Points on a hilly landscape, in no order, each with its height.
From any point a ball takes the steepest step (drop divided by distance) to one of its 2 nearest points. It stops when none of these is lower. Distance is the straight distance between rows; heights are no part of it.
muzo h=4.79: [-25   0 -10  -2  22  25 -17  -5  -9   2 -10  11   5 -11  15 -15 -20  10
 -11 -13   7  -5  -9]
sazod h=2.97: [-13  -1   5  16  17   4 -21 -22  -9  16  -2  -8   1  14   6  10 -13  14
 -10 -11   8  -3 -14]
Bubeb h=2.76: [  1 -16  24 -10   4   3  17 -12  -8  -6 -34  21  -7   7   0 -17 -13  23
   2  10  12   2 -18]
gabo h=3.64: [ -5  -9   5  14   0  -8   8 -17  -8  -6 -13 -12  21 -12   3  22  -5  17
 -15   7   0  -8   5]
gom h=3.93: [-18 -11 -13  -6  14  21 -17  -3   4  -1  -4  -9  15 -35   3  10 -11 -18
 -18  -4   1 -10  10]
Lagu h=2.69: [ 16  14   5  14 -16 -29   9   7  -3 -14   9 -19  -7  -8 -13  16  18  17
   8   8 -13   9  15]
Vukub h=6.85: [ -6   2   3   1  -2   6  17   1  -2 -11  -3  32   6  -7   6 -16  -9  11
   4   6  -9 -10  -3]
fev h=4.38: [ -6  11  -7  -2   9  21  -7   3   2  12  15  35  -4 -14   1 -15 -12   4
  -8 -15  -8  -5   4]
zon h=3.06: [ -8  -6 -17  19  12  12 -26 -22  -5   1   6   0   4  21   8 -17  -9  -2
 -16 -19  12   4 -29]
kel h=2.21: [  3   5  -1  24 -15  -6   2   2  -4   4  20  21   2  12  -8 -15   3   9
  -6 -14  -7  -1 -20]
lifen h=1.73: [-21 -17  27  -1   7  -2  -3 -12 -11   8 -40   9 -15   6  -4  -4 -13  23
  -2  -2  14  -7 -27]
nofum h=4.53: [ -3   8   3  -7  15  27   4  -9  -1  -7  13  33   2 -13  18 -21 -24   8
  12 -11   3  -6  -3]
guten h=4.72: [-12 -14  15   2   4   0  -7  -8   1  23 -35  -4   0   7  -3  18  -9  14
  -9  11   0  -8   2]
lanaf h=2.95: [ -3 -16  12 -14   1   4  15  -8  -7  -6 -38  15  -3   8   8  -7  -8  11
  -5  16   6  -7  -6]
gok h=5.72: [  1  13   2  -4 -16 -16 -12  33   5   7  11 -13 -13  -4 -10  13  10  -5
  15   6 -12  -1  17]
gamis h=5.44: [ 2  3  5  4  5 -2 -8 -9  7 34 -2  0 -4 29 -5  3 -2  3  1 -7  0  5 -1]
kupek h=5.21: [ 11 -13  16   7  -3 -16  15 -17  -5  -2 -30  -5   4  -8 -10  17   3  23
 -10  13  -2   3  15]
viri h=4.12: [-13 -17  -4 -12  -1   5  -1   4   4  13 -38   9  -2  25   2 -10   0  -9
  -7  14   4  -3 -10]
Resas h=7.29: [  1   0  15 -11  -4   1  23  -2   4 -10  -1  28   2 -37  -1  -5 -13   0
  15   3 -17 -10  20]
loni h=4.03: [  3  -3   9  10 -10 -12  22 -18  -7 -13  -5   6  11   1  -4  -7   0  24
  -8  11   3   6 -11]
tis h=6.04: [ 14  -6   6   9  -5 -21  15  -8   3 -10 -18 -26   7   0  -7  24  18   8
   1  15  -3   6  20]
pugum h=4.09: [  0   2 -10  26  -8   4 -40  27  -8 -13  26  -8 -14   8  -3  -2  22 -17
  -2  -7  -2 -10 -11]
sonog h=3.27: [  6   2 -21  10  20  18 -27 -11   4   3  14 -11   3  22  10   7   9 -20
  -6 -10   4  11  -5]
seme h=2.48: [ 19 -13  20  -9  -5 -13  26 -18   2  -6 -19  13 -14  24 -14 -21   3  14
   5  11  17  18 -20]
zop h=4.30: [ -7  10  -7  10   8  19 -11  -7  -5  10  13  17   1 -13   5  -6 -16  11
 -16 -16  -3  -6  -6]
kaped h=3.80: [ -6  -8  -5 -17   6   6   5  -2   3  14 -30  -6   2  25  11  -1  -6  -4
   0   9  10   3  -1]
Gofa h=4.49: [  6  11  -2 -12 -14 -13   9  27  -9 -17  14  -6 -12  11   3 -17  10   0
  21   4  10   0  -1]
Zato h=6.28: [-11  -2  -2 -16  -3 -13  -8  26  -1 -14   4 -32   0  -6   4  13  14 -26
  11  17   3  -5  10]
Memar h=5.01: [  2  -7 -10  -3  -1   4  16  -8  -9 -28  12  -7  23 -35  13   0 -12 -12
  -8   0   5  -2  -6]
ruku h=7.84: [  6  -1   3   3   3  -4  -5 -13   6  10  -7 -18  11 -18   1  36  -5   3
  -1  -1  -6  -3  29]
tem h=3.24: [-13  -5 -24 -14   0   9  -1  16   5   1 -18  13   4  24  12 -27   2 -16
   1  -1   9   0 -10]
nivo h=7.44: [ -3  -6  14  -7  -3   1  23  -5  -4 -16 -14  16  10 -32   4   2 -14  11
   1   6  -4 -15  15]
vakof h=2.08: [ 13   8  15  -1  -2  -1  21 -20  -9  -7   7   5   8 -20   2   6 -16  28
   5  -2   5   9  11]
Risis h=4.19: [-16  -6  -1  -5   5  11  -5   2   2   8  -4   3  15 -44  -1  14 -15  -9
 -12  -4  -8 -14  19]
tikav h=1.71: [ -1   0 -24  16  -2  10 -18   6   0  -3  15   5   0  25   3 -22   5 -14
 -10 -23   5   8 -24]
mefet h=4.16: [  3   8 -25 -11   9  21 -14  16   7   4  26  -4 -11  -3  -1 -10   3 -24
  -1 -16   3   8   1]
Nevos h=3.04: [ -6 -11  11  20  -1 -20   3 -33  -4  -3 -11 -11  10  16  -6   8   6  15
 -11   8   6   1 -15]
vize h=2.03: [  9  10  -2   8 -12 -14   5   7  -1  -4  15 -10   0  -6  -3  12  12   2
   0   2 -13   4   5]
panu h=8.11: [ -8   2  22  -7   8  17   7   1  -3   6 -13  34  -6 -22   3  -5 -22  17
  11   0  -7 -19  15]
Rif h=4.59: [-10   8   2   3  -1  11  -4   5   4  22   1  25  -3 -15  -1  -2 -10   8
  -7  -4 -15  -7  11]
Furop h=6.90: [  2  -5  19  -2   9  14  23 -12  -3 -18 -15  37  -2   0   8 -20 -16  22
  19   9   5  -3  -4]
Mame h=6.26: [ 18  -5  17  -4 -11 -13  33  10  -4 -32 -15  13  -9  -9  -8 -16  19  11
   8  24  -1  11   9]
semob h=2.46: [ -1   6  -3  18  -5   4  -9  -3  -1   8  14  11   3 -22  -3  14  -7  11
 -18  -9 -20  -6   5]
Dof h=2.72: [  3   1   2   7  -8  -9  11 -14  -1   0   7  11   3  28  -1 -20  -4   8
   1 -12  12   8 -28]
ludaz h=6.62: [ -9   3 -15 -17  -3  -2  -2  26   5  -4  -2 -11  -1   7   7  -4  10 -22
   5   8   1  -1   3]
Mavit h=4.95: [  3  11   2  -5  -5 -15 -15  26   4   9   7 -21 -11  27  -3   9  22  -9
  19   7   3   3  10]
sove h=3.12: [  4   1  -1  16  14  10 -18 -21  -6   2   9 -18  12 -16  10  29  -7   0
 -13  -9  -4  -2   9]
matov h=6.18: [ -6  -4  -7 -14  -9  -8   1  30   2   1 -17  -9  -9  26   2  -5  16 -14
   5  13   5  -1  -2]
Gove h=5.23: [ -7   0   0  -2  12  14 -19  -1  12  41  -8  -1  -2  19  -1   3  -5  -2
  -2  -2   3   2  12]
pasar h=2.84: [  3  -4   3 -27  -7 -12  20  12   3  -3  -3  -9   3 -31 -11   7  -4 -17
  18   3  -9   0  24]
roki h=3.16: [  4   2   0  19  14  -3 -29  -9   9  24   9  -7   7  25  -4  18  15 -12
   1  -3  -9   5   2]
Dadul h=7.72: [ 11  -8  20 -18  -2  11  25   8  11 -14 -22  33 -11  -9   1 -12  -4  -1
  17  13 -10 -10  13]
Rukor h=3.57: [  9  17   0 -22  -9  -4  14  18   5   0  21   9 -12 -10  -1  -8  -2  -9
  25  -4 -10   3  13]
Gipap h=4.60: [  5   7  -3   2   1  16  11  -6  -4 -18  23  29   4 -18  12 -21 -15   4
   4  -7  -3   2 -11]
vezik h=2.42: [ -4   3  -5  30 -15  -7 -11   3  -4   3  22  11   0  10 -10  -3  14   4
 -16 -11 -14  -4 -22]
Kotom h=7.90: [  6 -11  19 -21   1  12  14   9   4   0 -35  33 -12  -2   0  -6  -8   3
   1  15  -8 -12  10]
dep h=2.55: [  0   0   1  16   6  -4  -8 -29  -4  11  11  -4   4  26   1  -5 -11   9
  -7 -17  10   7 -27]
Dok h=4.57: [  6  11  -3   1 -10  -9 -11  25   4  14  17 -10  -9  32  -3  -2  16  -6
  18  -7   3   5   2]
ripo h=7.00: [ -5 -11  -1   1   4  -7 -10   2   9  13 -22 -16   7  24   1  18  19 -13
   2  17  -2   1   6]
lilu h=2.82: [-10  -3   7  21   1 -13  -7 -24   0  13  -1  -4   6  19  -4  11   2   9
  -9   1  -3  -5 -17]
rusu h=0.56: [ -6   7 -11   2  -6   7 -11  18   0  -5  26  12  -1 -31  -8  -5   4 -18
  -9 -10 -16  -7  -1]
voga h=1.93: [ -7   6  22  10   7   2   2 -16 -14  14  -3  16  -5  -4   2  -1 -21  36
   3 -12   4  -2 -14]
vofiz h=4.29: [  1   4  -9 -10  14  15 -11  -9   6  14  10 -17   4 -19   4  17 -13 -13
  -3 -12   0   1  19]
kufuv h=1.95: [ 14   7   8  -6  -2   1  27 -14  -5 -22  14   7  12 -30   3   0 -15  13
   9   4   2   8   8]
maf h=4.66: [  8   9  -7   6  -5   8  10   2  -8 -24  26  13   6 -25   7  -9  -5  -5
  -4  -5  -9  -4 -14]
mapi h=4.88: [-22  -1   7  -8  19  20 -12   1  -9  14 -26  13  -2  -3  13  -6 -19  17
  -3  -5   8  -7  -1]
sop h=4.80: [ 20   9   0  -6  -8 -14  25  -1  -3 -13  11 -18   3  -5   3   9   6   4
  13   5   4  13  12]
fumaf h=2.06: [ -3   6 -12  -1   4  11  -7   6   3  13  11  22   2  17   3 -22  -4  -1
  -4 -18   1  -3 -10]
vitet h=2.62: [ 11  -6  25 -10   2  -4  25 -23  -1  -1 -18  18 -12  19  -7 -19 -12  26
  11   4  18  12 -14]
nol h=4.62: [  9   2 -17   6   8  20  -6 -21 -11 -15  15 -16   5  -9  18   5 -11 -11
  -9  -9  10   7 -14]
nugas h=7.56: [  3 -10  11  -1  -5  -5  17  -9  -6  -6 -26   3  12 -30  -2  15  -9  18
  -5   8   0 -15  20]
Lafud h=5.46: [ 14  16  11   1 -19 -28  11  23  -9 -20  14  -9 -17   2  -8 -10  17  16
  18  12   1   8  11]
lor h=4.55: [  6  -7  20   8 -22 -17  12   3   7  13 -16  32 -14  17 -26 -12   9  14
  -4   2  -8  -6 -14]
Taz h=4.02: [  5  -4   6  -7  -9  -5  17   4   3   2 -18   4  -4  -1  -5   5   9   7
  -4  15  -9  -3  11]
vuz h=4.40: [  5   6   0 -14  12  10   6 -12  -1   5   5 -10   6 -22  11  11 -22   3
   3  -9   7   2  15]
zag h=3.11: [ -1  -2   6  19 -11 -25   5  -8   3   4   5  -6   0  29 -16  -2  20   6
  -1  -2   1   0 -22]
lef h=3.89: [  8  15  -5 -14  -8  -3   9  16   2   6  14  -3  -8   5   3  -2   3  -6
  13  -3  -3   6  10]
taru h=5.25: [  1  -4 -16 -14   6   6   3   4  -3 -20  18 -24   6 -24   6   2  -7 -36
  -2  -6   2   7   1]
gov h=3.05: [ -9  -6 -13  19  21  22 -46  -4  11  19   6  -1   9  17  -4   6  15 -16
 -13  -5   0   1  -6]
pino h=8.02: [ -6  -6  18 -13   8  18   8   2   0   2 -30  33  -8  -6   7 -10 -18  13
   5   9  -4 -14   5]
pulek h=3.43: [ 10  -3   4  14  -3 -12  11 -18  -5 -12   2 -17  21 -30   1  25  -3  12
  -8   2  -3  -5  15]
dumuz h=6.82: [  7  -2  19   5  -2   4  30  -5   2 -26  -3  38   1   3   5 -24  -4  19
  17  18   0   0  -6]
mar h=6.51: [ 16 -12  17  -4  -5  -4  34   7  -1 -33 -21  24  -7   1  -2 -25  13   9
   7  23   0   5  -4]
nufek h=4.24: [  1 -11  -4 -16  -3 -10  18   4   1 -16 -11 -23  13 -21   1  12   5 -14
   4  11   5  -6  16]
ded h=5.79: [-12  -4 -14 -12   9   3 -21  22   9  -6   9 -31   5  -9   3  13  14 -37
   4   9   1  -4  10]
neve h=3.25: [ 12   2  -3  16   2  -4  -1 -21  -3  -8  11 -21  15 -15   6  27   2   5
  -8  -1  -6   2   7]
kisi h=4.92: [ -8   7   1 -17 -10 -13 -19  34  -2  -4  27 -17 -15 -23 -10   3   2 -21
  11   6  -8  -5  12]
Vebe h=5.45: [ -8  -6 -12 -24   9   0  -5  14   6  -3  12 -26   3 -22  -1   5  -1 -37
   5  -2  -3   2   8]
Dem h=2.20: [ 16   6  21   5  -1  -9  19 -24  -8   6  -3   4  -2  -4  -5   4 -15  37
   5  -1   8  12   7]
tor h=7.70: [  5  -4   6  -5  -3  -8   5  -7   2   5 -15  -7  12 -36  -5  25 -13   6
   1  -1  -6 -12  30]
buk h=6.01: [ 12  11   7 -17 -17 -21   4  32   4  -2  -3 -16 -21   1 -11   8  13  -2
  20  14  -3   4  25]
vubev h=5.71: [ -7 -10  -6  -8 -11  -9  11  23  -1 -16 -26  -5  -2  17   4  -6  18  -9
  -3  22   3  -5  -5]
Gipub h=2.74: [-12  -5 -14  15   9   9 -29   4  13  24   2   2   6  24  -6  -5  10 -11
  -9  -7   1   2  -9]
soga h=4.58: [  9   1 -24   5  10  21 -14 -14  -4 -11  19 -19  -1 -12  10  11  -3 -27
  -9 -12   4   7  -3]
Kenep h=2.54: [  3 -19  17   3  -8 -18  18 -23   0  -3 -28  -3  -5  16 -13  -3   9  15
 -11  15   8   6 -15]
rebat h=4.77: [  1   1  -3  10 -11   0  13   1  -6 -22  14  10  12 -25   5   1  -1   3
 -12   1 -11  -5  -6]
Tig h=2.47: [ 14   4   2  17   3  -8   1 -29  -5   6  19 -12   5  16   1  10  -8  15
  -4  -8   6  12 -14]
povi h=3.71: [-10  -3 -18  -3  10  15 -16   1   3  -3  10 -11   8 -26   1   9   1 -28
 -14  -4  -6  -6   4]
Vev h=4.96: [  4 -17  22  -2  -2  -5   5 -11  -6   8 -46  -1  -6  -1  -9  16  -5  20
 -12  13   2  -6   7]
det h=1.78: [  8   5   7 -12  -1   4  26  -4  -1 -25  21  19  10 -25   8 -12 -11  -2
  18   6  -2   2   2]
fikor h=2.34: [ 11   1  14  13   2 -13  15 -30  -7   4   3  -8   2  10  -3   9  -8  29
  -3   1   6  15  -5]
moze h=4.25: [ -8   5   9 -20 -15 -22  -6  36  -2 -13   7 -17 -15 -20 -10   3   6 -15
  14  16  -4  -8  20]
Fuv h=2.92: [  2   2   4  24   4  -3 -24 -12   7  28   9  -2   3  12  -9  19   5   5
  -5  -7 -17   2   4]
sofub h=7.31: [ -7  -1 -10  -3   9   4 -19  13  13  16  -6 -17   8  17   6  12  18 -20
   2   9  -2   0  11]
gupe h=6.71: [  6  -4   9  -1  -7   0  29   2  -1 -20  -8  25   1   4   1 -18   4  10
   8  14  -2  -1  -5]
git h=1.57: [  9  15  -5   6  -9  -5  -8   9   0  -3  32 -10  -9 -23  -4  16   4  -8
   4  -7 -17   2   7]
Mutuf h=7.07: [  0   4   9  -9 -11  -1  22  12   2  -8   1  27  -1 -16  -2  -8   1   2
  10   7 -16  -6  11]
kun h=3.77: [  0   3 -21  14   5  14 -35  17   5   0  21  -9  -7  12  -2   2  20 -24
  -4  -8  -2  -1  -7]
biri h=2.45: [ 15   2   9 -17 -10 -12  27  -2   5  -5  -6  -3   4 -34 -13  12  -9   2
  14   1  -5   3  30]
Voran h=4.74: [-13   0 -18 -10  26  32 -18 -11  -7  -7   0   3   1 -20  19 -12 -23   0
 -11 -16  14   0  -5]
mef h=4.45: [  9   2 -27   3  13  30 -23  -1   1  -8  24 -19 -14 -10  -2   2   7 -37
  -1 -12   6  12  -2]
Roto h=4.46: [ -1   9  -1 -12  14  23  -5  -2   1   5  19  24  -3 -23   5 -13 -23  -1
   5 -16  -1  -6   9]
kupob h=1.13: [ -2   9  -7   8  -9   2 -21  22   6   1  30  -5 -10 -25 -11  11   7 -18
  -2  -5 -19  -3   6]
lat h=4.17: [  1  -7  17  18 -21 -23   8  -6   4  15 -11  16  -9  13 -23   0  12  17
  -8   6 -11  -3 -13]
Bes h=3.21: [ -5 -10  -3 -17   0   2  22  -7  -5 -16 -32   6   7  12  14 -12  -8   4
   1  17  15   4  -8]
moz h=2.24: [ -2   5  -5   0   1   4  -6  -1   5  28   8  18  -5  31  -4 -18  -7   4
  -1 -25   6   3 -11]
rab h=6.74: [-11   2  -9 -17  -5 -10 -13  36   1 -13   1 -27  -5  12   9  -1  16 -20
  13  14   9  -6   4]
dukek h=3.01: [-13   0  -7  16  19  15 -28 -27 -10   6   2  -7   0  11  10  -1 -15   7
 -13 -16  13   4 -22]
Ralu h=4.54: [  4   7 -15  -3  11  28  -8  -8  -2   0  27  11  -7 -30   2  -7 -16 -11
  -8 -21  -3   2  -1]
Kav h=1.94: [ -8  -4 -12   9  -6  -5 -12   8   3   6   7   3   3  35  -6 -21   7 -11
  -4 -22   6   2 -24]
dofa h=5.60: [ 14  -6   9  10 -13 -21  19 -10   0 -12 -21 -15   9 -21 -12  19   8  16
  -6  11  -4   1  27]
Sefo h=4.44: [-12   1   5  -2  -1  10  -2   3   3  13  -4  15   6 -29   1   7 -10   5
 -12   1 -11 -14  17]
vozer h=1.88: [  6   9 -18   9  -1  15 -15  12   3   7  23  13  -4  20  -2 -20   2  -6
  -3 -26   2   5 -13]
dop h=5.07: [ 17  15   3  -9 -12 -19  18  14  -4 -21  20 -19 -10  -8  -6   3  11   7
  19   6   0  14  14]
Teko h=3.87: [ -6 -13  -6 -17   4   2  14  -4  -1 -11 -23 -18  20 -18  12  10  -7  -9
  -6   6   8  -8  12]
gel h=4.33: [  0   2 -27 -13  17  30 -24   3   8   4  23 -13 -11 -16 -11  -2  -1 -35
  -6 -10   5   9   3]
Sopi h=2.87: [ -6   1   4  12 -16 -22   5 -12   6   0   8   3   1  33 -15 -18   8   0
  -2 -16  10   0 -32]
tuvu h=5.49: [  7   6   3 -15  -6 -13   2  20   7  10  -6 -23 -12  12  -2  17  15  -8
  17  12  -1   8  22]
lif h=2.33: [ -9  -3  -7  13  -5  -5 -15  14  10  20   0   3   2  31  -7  -8  14  -9
  -2  -7  -2  -2 -12]
dun h=4.75: [  3  14  -6 -15  -9  -5  -1  32  -6 -23  30  -1 -13  -1   6 -22   3 -12
  18  -2   8  -4  -6]
Raka h=7.49: [ 10  -9  18 -19  -6  -1  30   7   9 -20 -17  27  -4 -31 -11  -4  -6  -3
  18  13 -18 -11  24]
Ropo h=3.75: [  7   3   5  17 -14 -20  20  -5  -8 -12   8   2   6   5  -7  -5  14  20
  -6  10  -6   8  -8]
navol h=7.66: [-15  -1 -18  -5  10  14 -31  25  18  17   1 -14   3  15   2   1  22 -25
   3   8   1   2   9]
fabad h=3.60: [  2  -5   8  24 -18 -31   6  -5   4   3  -5  -4  -3  16 -21   6  25  12
  -6  10 -11   2  -9]
Zupe h=3.48: [ -6  -4 -15  12  10  12 -24   2   2  -6  11 -12  11 -12   6  19  13 -27
 -14   1 -11  -5   3]
Nemu h=4.20: [  1   0 -10   0  23  27 -20 -17  -4   3  13 -13   1 -28   8  13 -21  -6
 -13 -18   9  -1   9]
Kegu h=8.36: [  0  12 -12  -8  -3   1 -31  35   2  -3  22 -16 -15  15   0 -10   9 -22
  11  -9  11  -1   2]
pugu h=4.91: [ -3  -4  -2   4  -3   3   8  -9  -7 -20   4  -1  20 -37   6   8 -13  -1
 -14   0  -2 -11   1]
gepu h=5.02: [ -4  11  -3 -14  -9  -7  -8  34  -2 -11  25  -7 -12 -10  -2 -12   6 -13
  10  -1  -3  -7   3]
zaz h=3.55: [ -7 -11  -8 -24   2   8  17  -3  -2 -16 -27  -8  14  -2  19  -3 -11  -9
   0  12  14  -2   3]
noz h=3.28: [ 14   7   7  17 -17 -23  22  -4  -3 -14   3  -8   2 -14 -12   5  16  25
   1  10 -10  12  10]
vuza h=2.41: [  9   8   5  -7   0   0  12  -7   5  22  -2  15  -8  29  -3 -16 -10   9
   9 -10   4   4  -7]
fela h=3.41: [  4   1 -15   4  11   8  -9 -14   0   2   8 -17   8  19  15   6  -3  -6
  -5  -7   8   8 -10]
Zige h=2.60: [ 14   3   4 -17  -5  -3  21   2   1   5  -8  10  -6  24   4 -16  -1   5
  13   0   5   8  -5]
lagav h=8.10: [ -9   5 -11  -3   5   6 -41  37  11   4  17 -19  -9  10  -1  -3  20 -25
   8   1   3  -1   7]
sani h=4.22: [ 11  14  -4 -11 -10  -9   7  23  -2   1  14  -7 -15  26   1 -11   9  -2
  20  -6   6   6   0]
fifu h=1.50: [  4  10   5  -8  -7  -1  19  12   0 -20  31  21  -3 -25   1 -15  -3  -9
  18  -2 -18  -1   6]
Pelo h=3.42: [ -7  -2   1 -19 -10 -11   7  26   2  -5  -2 -13   0 -24  -8  10   6 -17
   9  12 -11  -6  17]
Zikuf h=2.23: [  2  11  -7  15 -10   4   0   8  -2   5  22  13   0 -11  -3   2   2   4
 -10  -9 -17  -4  -1]
sug h=4.13: [-10  -2 -13   4  26  31 -33 -14   3  11   7 -11   6 -20   3  15  -8 -10
 -16  -9   2  -3   9]
deko h=4.39: [  4   2   6  -1  -5  -3   5  -1   3  17 -11   5  -3  -1  -2  12  -1  11
  -2   6 -12  -2  11]
neto h=3.99: [  6  12 -22 -12   6  11  -7  11   4   5  20  -6  -6  18  10 -12   0 -16
   6 -17   7  12  -3]
raraf h=3.03: [  0   1   3  16  18   4 -13 -27  -7   9   2 -17  10   7  10  20 -10   9
  -8  -6   6   3  -2]
Vani h=2.65: [ -7  -2   0  30  -5  -9 -11 -15   0  13  12   6   7  17  -7   2   6   4
 -16 -12  -8  -4 -23]
pipo h=4.18: [ -2   1   7  12   0   0  14 -18 -15  -9  -1   8  14 -12   8   0 -13  27
 -11   1   7  -3 -12]
muv h=2.63: [  6   4 -11   4  -1   4   2 -16  -2   2  12   4   6  28  10 -16 -12   3
   0 -15  14  12 -26]
kiluk h=1.96: [  5  13  -4   8  -9  -2   5  13  -1   5  21  22  -4   6  -1 -12   3   9
   0 -11 -13  -3  -4]
rim h=4.50: [ -3   8   2  19 -15 -13 -37  33  -3  -5  27  -8 -10  15  -6  -1  17  -5
   1  -2   0 -11  -2]
tizi h=2.66: [ -4   5   4  22   0  -2 -12 -13   0  17   3   1   7  -7  -4  22  -4  15
 -11  -3 -15  -3   7]
zedo h=2.27: [  2 -10  20   0  -9 -23  19 -28   7   3 -17   6  -9  21 -19 -12   7  15
  -3   7  17   3 -24]
Magol h=5.03: [-14  -2   0  -8  11  13  -9  -4   2  28 -18   9  -2  14   5  -6 -14   6
  -7  -3   7  -3  -1]
fogip h=4.68: [ -4   2 -17 -11  13  21  -4 -17  -8 -15   5  -4  11 -12  25  -8 -23  -4
  -7  -9  15   5 -10]
Binag h=3.22: [  1   5  -1 -23   1   0  17  10   4  -5   9   4   0 -23   2  -4  -7 -16
  11   0  -8  -1  13]
Kur h=2.85: [ -5 -17  14   9   0 -13  14 -29  -7  -9 -29 -13   8   8  -3   5   3  16
 -13  15  12   2 -11]
nis h=5.15: [ -2  16   3   7 -16 -13 -31  36   4   5  25 -12 -15  -1  -6   8  13  -5
   9   3 -10  -7  13]
gukim h=3.78: [  4   6 -18 -10   1  -1   3   4   4   6   6 -10  -1  35  11 -10   5  -9
   8  -8  13  13  -7]
letev h=3.45: [  6   5  -5  18  10   6 -37  10   6  15  21 -11   3  19  -4  12  26 -21
   3  -6  -8   7   2]
beri h=1.04: [ -7   7  -1  -9  -8   1   2  25  -1 -11  29  18  -5 -34  -9 -11  -1 -17
   6  -5 -22  -8   3]
zot h=4.99: [  1 -13   9  -4 -12 -12  18   8   3  -5 -25  23 -11  22  -9 -21  13   3
  -1  11  -1  -1 -17]
guso h=3.14: [ -3  -5 -25  15  16  23 -35 -14   1   4   8  -1   0  24   3  -8  -1 -13
 -10 -21  14   7 -18]
Veni h=4.01: [-19 -13 -12   2  -4  -2  -7   5   8   9 -25   0   5  32   1 -11   9 -14
  -6   6   2  -1 -16]
kido h=4.48: [-17  -9  -1   9   5   4 -12  -7   2  14 -20  -3  11  -1   2  10  -3   4
 -16   7  -4 -10   0]
lemos h=3.81: [-12  -8  17  15   5  -8  -1 -23 -14   6 -19 -10   7  -5   2  15  -8  28
 -10   3   7  -5  -5]
Gutak h=3.58: [ -3  -1 -17  -8  10   2  -2  -5   3  10  -9 -14   5  27  14  -1  -1 -10
   1  -1   9   5  -5]
favi h=1.84: [-11  -5  29   3   7  -2   4 -12 -16  10 -25  13  -9  -3  -4   0 -17  33
   3  -2   6  -3 -15]
mon h=5.85: [ 16   5  14  -1 -18 -25  23  21  -6 -23  -4  -1 -18   0 -10 -12  23  14
  13  20   1  11   6]
gegu h=2.88: [ -2   1  -7 -18   2  11  12   9   3   4 -11  18  -3  18  11 -21  -4  -5
   8   0   4  -2  -3]
leze h=5.12: [ -2  -2 -16 -11   0   4   9   1  -4 -22  14 -10   8 -21  12  -1  -5 -17
  -4   0   1   0  -8]
tid h=5.30: [  5 -14   1 -13 -10  -6  23  14  -2 -17 -34  10  -6  18   1 -16  13  -1
  -2  23   4   0 -12]
Bov h=3.37: [ 18  -2   7 -14 -11 -15  24  10   5  -5 -22  -8  -7  -8  -9  12  12   5
   7  15  -2   8  25]
puvur h=4.56: [ 10   6  -4 -12   2   0  16  -6   3  -2   5 -16   6  -8   9  10  -7  -2
   3   0   4   6  16]
safu h=6.70: [  2 -11   3   4   1 -18   6  -8   1  -2 -21 -23   7  25  -3  15  22  -5
  -1  19   1   3  -2]
siso h=3.61: [-19  -7 -23  -5   3   9 -15  12   8   7 -17   6   9  18   9 -13   6 -15
  -9   2   2  -3 -11]
Puzu h=3.26: [ -7  -4 -19  22  18  21 -36  -5   4   2   8  -4   6  -3   0  13  14 -21
 -19  -1  -4   0  -4]
bomol h=4.27: [-13   0  -8   8  15  16 -23  -6   6  15  -3  -5   8  -1   5  13  -5  -1
 -14  -3  -1  -4   7]
bul h=2.83: [ 26   3  11 -11  -9 -13  28  -5   3  -7 -20   1  -5 -24 -12  10   1  14
  10   9  -5  13  33]
pufo h=5.59: [  8   6  -8  10   3   5 -14  -3   7  24  18  -5  -2  30  -4   2   3  -5
   1 -18   1   8  -4]
Dat h=7.97: [  4  -1   1   6  10  -5  -4 -17   5  15 -10 -21  10   8   4  28   1   1
   0   4  -3   1  16]
gogi h=1.91: [-13  -6  18  -5   7  -7  -5 -25   1  27 -21  -6 -12  26  -5  -1 -12  12
   5  -8  21   1 -22]
sukib h=4.23: [ -7   4   3  11   8  11  -3 -13 -15   0   4   9   7 -15  11   2 -18  23
 -12  -6   0  -5  -8]
zis h=2.07: [ -5  -7  26   1  -5 -21   2 -36   8  18 -18  -3 -13  25 -18   1  -1  14
   0   1  16  -1 -20]
Mel h=6.40: [  7  -1  -3   6  -1 -15   9  -3  -1  -8  -4 -25   8  11   3  20  19  -1
   3  15  -1   4  10]
Faden h=1.82: [-23  -6  21  -3  16   2  -7 -13 -10  22 -26   0 -14  12   2  -7 -18  22
   5 -12  18  -1 -27]

For each start below, name the point where the ball stops.
gamis: sazod
Sefo: tikav
gok: kiluk
Veni: tikav
Zato: rusu
zaz: lifen
nugas: sug
mef: sazod
viri: sazod
Roto: rusu
Kotom: sug
Ralu: rusu
lagav: sug
dumuz: sug

Call two points neighbours if one is among the 2 nearest of the other. Go from one point of each pair to the other, from neighbour to neighbour, staying as low as possible. Name the highest point that can't be avoided.
sani / sug: Dat
tikav / sazod: viri
rusu / lifen: sukib
kiluk / lifen: Nevos
